Points, in no order, along strands that fork and pass close to each other.
Points whose rows are less than 69.3 apart are linked; no others are.
Naz: [-20 -26 -29 -24 -12  38 -31  -7   7 -10   5  23  10  -1  28 -41  21 -25
 -19 -38]
Gul: [-11 -50 -16  -3  10  29 -29  -9  -3   3   2  35  14  14   3 -27  -1 -22
  -7 -27]
Sedi: [ 22 -10  22 -33  16 -35  17 -17 -30 -20  -6   9  34   7  38  23  26  15
 -27 -22]
zez: [ 24   5  36  18 -18   6 -25  -8  12 -23  14 -27 -12  -7 -18 -15 -26   4
 -17   8]
Rokim: [-33  16 -35  17   9   7  31  16   7  50  13  21  23   6 -46  29  11 -21
   3  12]
Mavip: [-17  22 -32  44   8  14  29  13  27  -6  -5 -21  -7 -20  -4 -39  -2 -23
  20  51]
tupa: [-25  43   0   3   3 -19  47   6  23   5  24   6  -2 -32  12  17  13 -11
  21  11]
riv: [ -9  29  -7  30  24   2 -33  -1  24  -3   6   8   0   1 -25  -7 -11  10
   4  27]
Dotu: [ 27   9 -10   3   4   9 -18  21  17  -1 -10   8 -36   9 -26 -16 -36  14
 -16  39]
liso: [ -3   2   7   1   1 -17  -3  -1 -10  41 -13  -8 -19 -15 -22 -12 -17   9
   8  25]
numot: [ 45  10  28  -4   7 -20   3 -12 -24 -21  -7 -18  37   8  28   0  26  27
 -23 -38]
Gova: [ -1  11   6  16   2 -20 -22 -18   8   2   6 -23   5   0  -3  29   4  10
   7  20]
katep: [ 13 -43 -18  31  40  16 -28 -10   7   7 -11  37  -1  24 -12 -15 -25  -3
 -16   8]
zafir: [ 26 -21 -32   4  -2  25 -29 -18 -14 -10 -11 -21  -9   3  30 -31  18 -12
  -3 -20]
Pag: [-39  32 -19 -14 -18 -13  33  -7   8  33   3  24   7  -5  -8  36  25  13
  25  30]
Zuka: [ 25  34  28  27 -23  -6 -23  10   6  -4  17 -48 -11  21 -19 -11 -25  10
  11   7]
Buter: [ 24  11 -15 -12  11   2 -30 -13  22  -3 -25  -2 -19  30  -8  -1 -16   7
 -18  25]
fopi: [ -4 -11  -8  23  32  16 -37   5   2  27   0  20   3  12 -27  -5 -11   6
  -9  19]
gif: [ 13  15  36 -11   5 -24   5 -10 -37 -28  -3 -16  10   4  11  36  13  16
   7   5]
taku: [  7  25  25  -8   1 -18  22   2 -17 -10   1 -42  21 -19   6  30 -37  12
  10  19]
Roz: [ 17 -44 -11   2  19  21  -8  14   5   5 -14  82  -8  40 -45  -6 -35  24
 -20   0]
rebos: [-29   9 -20  13  -6   4  42   9  27  21   5  10 -21 -30  22 -21   7  -6
  40  42]
Toze: [ -4 -10   4  -2  26   9   4 -21 -19  11   4   9  39 -21  -7  15 -12   7
 -27 -37]
lusa: [ 22   3  17  15  12   7 -33   5  17  -1  -7 -32   1  15   6  12  -9  17
  19  16]
Fulas: [  0 -30   5  -6  -1  -5 -32 -11  11  -4 -22  12 -39 -15 -18   8 -16  15
 -12  15]
riku: [ -4  -8  12  -3  -3 -23  -5 -17 -28  10 -12  -9  14   0  -7  36  28  25
  -3   8]
koten: [-19 -21   4   3 -15  -3  -1 -15 -34  24   1  24  -3  10 -29  25 -26 -13
 -33 -20]
senu: [-15 -24 -10 -19  20  15  -4  -8 -36 -29  -2 -25  26 -13  38 -23   8 -10
 -20 -31]
Fela: [ 23 -19 -10   2  19   1 -17  16   6   8 -13  52 -38  21 -31  -7 -29  15
 -14  23]
Tib: [-25  12 -14   6  -6   4  22  25  31  18  10   3 -37 -19  -5   0  -1 -11
  10  42]
mefum: [ 34 -43 -29   4  22  36 -38  -6   0 -47 -15  14   4  10  -2 -47 -16 -23
 -12  -2]
gitab: [-26  -1 -33  38  -6   9  23  19  51 -20  -5  14  -8  -2 -15 -47  16 -20
  26  45]
Piro: [ -7  43   8  32  13 -16  23  29  17   7   8 -36  -6 -14  -6   6  20  34
  31  19]
famuf: [-15  40   8 -13   2 -34  83  11  -1 -10  15  20  -4 -24  20   1  21 -10
  40  15]
Bopok: [ 29  -7  26  -6 -29  -8   9   0  -9 -36  -3 -34   3   2  56   4   5   3
   5 -44]
menez: [ 35 -11  13  13  14  21 -51   3  -4 -20  -4 -13 -19  11   2 -44  -3   2
 -12 -17]
mit: [ -2 -43  10  -6  -5  27 -26 -14  -2 -25   4  -2  -6 -28  11 -29  -5 -18
 -16 -14]
netur: [ 23  43  15  15 -18 -38  44  30  11   1  15 -56 -30  -2  -3  -8 -18   1
  33   3]
dasok: [  2  47  13   4 -11 -15  27  -6 -12  17  13  -2   1 -15  -3  15  11  15
 -23  11]
pur: [  6  46   2  -1 -30 -19  72  22  41  -7  -1 -31 -14 -26  13 -15  17  -5
  34  -3]
vula: [-17   4 -19  22  11  13   4  18  15  53  -3  32  -1  18 -35  29 -11 -18
 -19  -2]
fesi: [  7 -14  10 -12  -7   0   5  -9 -30 -43  -5 -21  17   1  64 -25  14 -10
  -2 -35]
Zako: [  4 -33 -12 -14 -12  35 -33 -22 -11 -27 -12  14   8  34  31  -2  11 -20
   9   0]
Pabis: [-15  27   7 -10  -8 -13  23  -6 -30  34  18  25  21  -4  -7  41  14  14
 -18  -9]
ronot: [  7  40  14   7  15 -25  -1  11   8  12   9 -27  13  -4  15  20   5  34
  23   4]
noku: [-27 -43 -16 -22 -10  15   9  -8 -28 -14   8  15  13 -21  42 -32  41 -25
  17 -22]
Led: [-19  18   3  -1 -16 -39  32   1  -4  24  -4 -14 -22 -25 -13 -14 -15  21
   8  21]
Dozu: [  5 -20   1 -12  -2  14 -55 -12   4 -33 -10  -7   0  31  22  -4  -3  -2
 -14  -3]
bero: [ 40   0  37  -8  -8   1  -1  18 -14 -32   8 -63   9  18  31   5   0  16
   9 -47]
zofib: [ -4 -40   0   8   5   9 -20  10  15  21  -5  39   2  17 -58  12 -38 -18
 -19  32]
gur: [ 17  42  18  24 -15 -25  -1  12 -20 -11  13 -47 -13  12  -5   0  -6  15
   9 -26]
fenu: [-17 -29 -10 -31 -26  -2  34  -6 -15 -22   6  17  43 -20  45 -19  47 -15
   9 -45]
Fovat: [  9  51   7  20 -12 -39  59  29  32  -1  18 -51   4  -3   5 -25  10  -9
  41 -13]
barav: [ -3 -28 -13  -1  11  29 -28 -21 -16  16  -4  21  26  32 -14  -2   8  -8
 -34 -30]
Tulir: [ 37 -31 -12  10  35  11 -53  -4  11  -7  -6  16  -3  13  -3 -27 -15  -9
 -26  -7]
vepor: [-20 -25   5 -13  13  16 -40 -11 -19   3   4   5   0 -25  -5 -13   2  -4
 -29 -27]
mepas: [ -8 -20 -14  -1  17  20 -25  -5 -15  35 -21  10  19   9 -28  23  -1  -4
  -8  -5]
faz: [  0 -11  12 -23   6  10  -9 -21 -34 -15  10   2 -16 -17  27  26   0 -13
 -14 -26]
bena: [-12  35  -4  -8 -26 -26  55  10  23   7  -7 -28 -14 -30  -6 -18   3  22
  29  23]
git: [-24 -40 -15 -46 -16  30   0  -9 -16  -4  -1  16  32   4  26  22  20 -33
   3 -41]
ked: [-12 -32 -27 -26  -5  24  -4  -6  14 -16   7  -6  23 -32  35 -47  27 -17
   7 -27]
Daf: [ -2   0 -28   3   5  -9  11  21  46   1  -3  23 -37  -1 -26 -19  -3   4
  23  56]
lof: [ 38  33  46  -7   0 -24   7  -3   1 -13   6 -25  22 -11  12  15  22  40
  -1 -28]
fafe: [ 38 -17   2   7 -11  17 -34 -13 -23 -20   8 -21 -22 -11   2 -24  28   3
   3 -27]
vati: [-34  29 -14  17 -10   9  43  11  29 -34  -5 -33 -15 -14  22 -25  20 -25
  37  17]
medos: [ -6 -24 -17  -7 -20   3 -16  -2   9  17 -10  16 -25   3 -39  23 -26  -8
  -8  19]
Gib: [ 14 -36 -16  20   2  10 -13  25  19  24 -11  64   0  34 -74  -6 -27  -7
 -10  12]
gofi: [-51  10 -29   5 -11  14  38  12  27  37   1  19   6   3 -15  23  17 -18
  18  33]
budit: [-36 -63 -23 -25 -19  42 -23   7 -17 -14  -9  29   9  16  16  10  19 -35
 -10 -37]
luko: [ 23 -19   9 -43  16 -25  22 -14 -38   8   0  31  35   9  11  51  10   3
 -30 -21]
Zes: [ 37  50  29  -7  17 -45  25  13  -5  -7  -2 -14  11  -1  13  22  12  55
  10   0]
getun: [ -2  44 -12  16  14  -4   2   7  41  16  -7 -12  -4  -5 -17 -10  -4   0
  20  27]
ref: [ 34  -6   9  -1  -3  18 -35  -8   0 -29  -5 -41  -9  22  12   9 -11   5
  32 -15]
seve: [-12  16  35  -8  -3  -8  -8  -7 -31   5   3 -19   4  -8  -7  14 -43  31
  -4   8]
Viki: [ -4 -18   7 -25 -10  -1  -7 -19 -43   0   6   6  10   5  -1  25 -13 -27
 -29 -40]
Nen: [ 20 -17  26   6 -16  10 -27 -27  -9   1   5  -6 -10  -3   0 -12 -16 -19
 -21  -3]
mevi: [-35  35 -17   4  -6  -2  44  -1  40   0  11   1 -10 -21  22 -23  12 -30
  27   8]
Kiroz: [-38  25   3 -12  -7 -11  23 -15 -14  24   2  28  -2  13 -10  35  -6  11
  12   4]
migig: [-21  13  -3  29   5   0  14   9  30  38   7  22 -15 -11   2   8   7   5
 -11  28]
sot: [-33  30   0  19  -4 -20   1  18  32   3  -1 -21   1 -13  -2 -16  20  15
  29  35]
Lanuz: [ 23  49  29   2   3 -44  44   2 -19   8   7   0  19 -16   3   9  28  26
   6   3]
rosi: [ -6 -50 -21 -25 -23  43 -37  -1 -21 -13 -11  17   0  29  -6  13   5 -23
 -11  -8]
devuk: [ 13  -6  28  -4   0 -10 -23  -7 -30 -24   0 -25  -7 -21  16  20  11   7
  -1 -25]
tefo: [-26 -14 -25  22   4   4  12  16  14  50  -1  37 -13  11 -28   4 -17   2
  -2  37]
rabu: [ -8 -30  10 -35 -12   4   3 -31  -8 -25  10  16  17 -12  37  24   7 -15
   8 -38]
zudo: [-16  12  13 -22  -1  -7 -21 -21 -10 -18 -10  -3   9   5 -13  18 -24   4
 -17  -3]
beg: [ -8   7   6   9  -8  -8 -30 -14 -15   8   9  13 -14  12  -6  11 -19  -1
 -32   1]
Sazal: [ 16 -48 -11   0  12  37 -24   0   7  20 -11  59   0  43 -22   0 -26 -13
 -22  -7]
nor: [ -7   0   2 -12  26  21  -6 -12 -24  35  -7   4  11 -15  -4  21 -11   5
 -30   1]
Beb: [ 42  18  48   6 -17 -25  -7  26 -22 -21  17 -62   2  16  -6  13  10  23
   5 -36]
guki: [-23   5 -46   7  22  11  16  25  53   1 -13  21 -28  20  -6 -47   9 -10
  20  43]
tuder: [ 11  37  14   1 -11 -46  36   7   3  -8  11 -36 -10 -24  13  14 -18  -4
   9  12]

A fork is a point with three links, a tip a point with one. Leave the first point through the second and follow the links. Name the first fork or tip that comes.
Led, bena | beg
Lanuz, dasok | Tib
zudo, seve | liso
migig, tefo | Zes

A fork is a point with three links. Follow the links from the first point to the second and name the forks in between, in order.
rabu, getun | faz, Gova, ronot
zafir, rabu | Tulir, katep, fopi, ronot, Gova, faz
famuf, Dotu | mevi, Tib, Zes, ronot, fopi, katep, Roz
Toze, rebos | mepas, fopi, ronot, Zes, Tib
tupa, netur | mevi, Tib, Zes, ronot, Gova, faz, beg
Daf, Dozu | Tib, Zes, ronot, Gova, faz
Dozu, Fulas | faz, Gova, ronot, fopi, katep, Roz

Follow the links from the first point to the second, and from the first to the third. Name the last point that the two ways share.
taku, rebos, Sazal | ronot
netur, gofi, Toze | ronot
mepas, luko, tupa | Zes
seve, Gul, senu | beg
Fovat, Pag, gur | beg
vepor, zafir, Toze | fopi
ronot, bero, Dozu | faz
fesi, zafir, Dotu | katep
budit, Gib, Zuka | faz
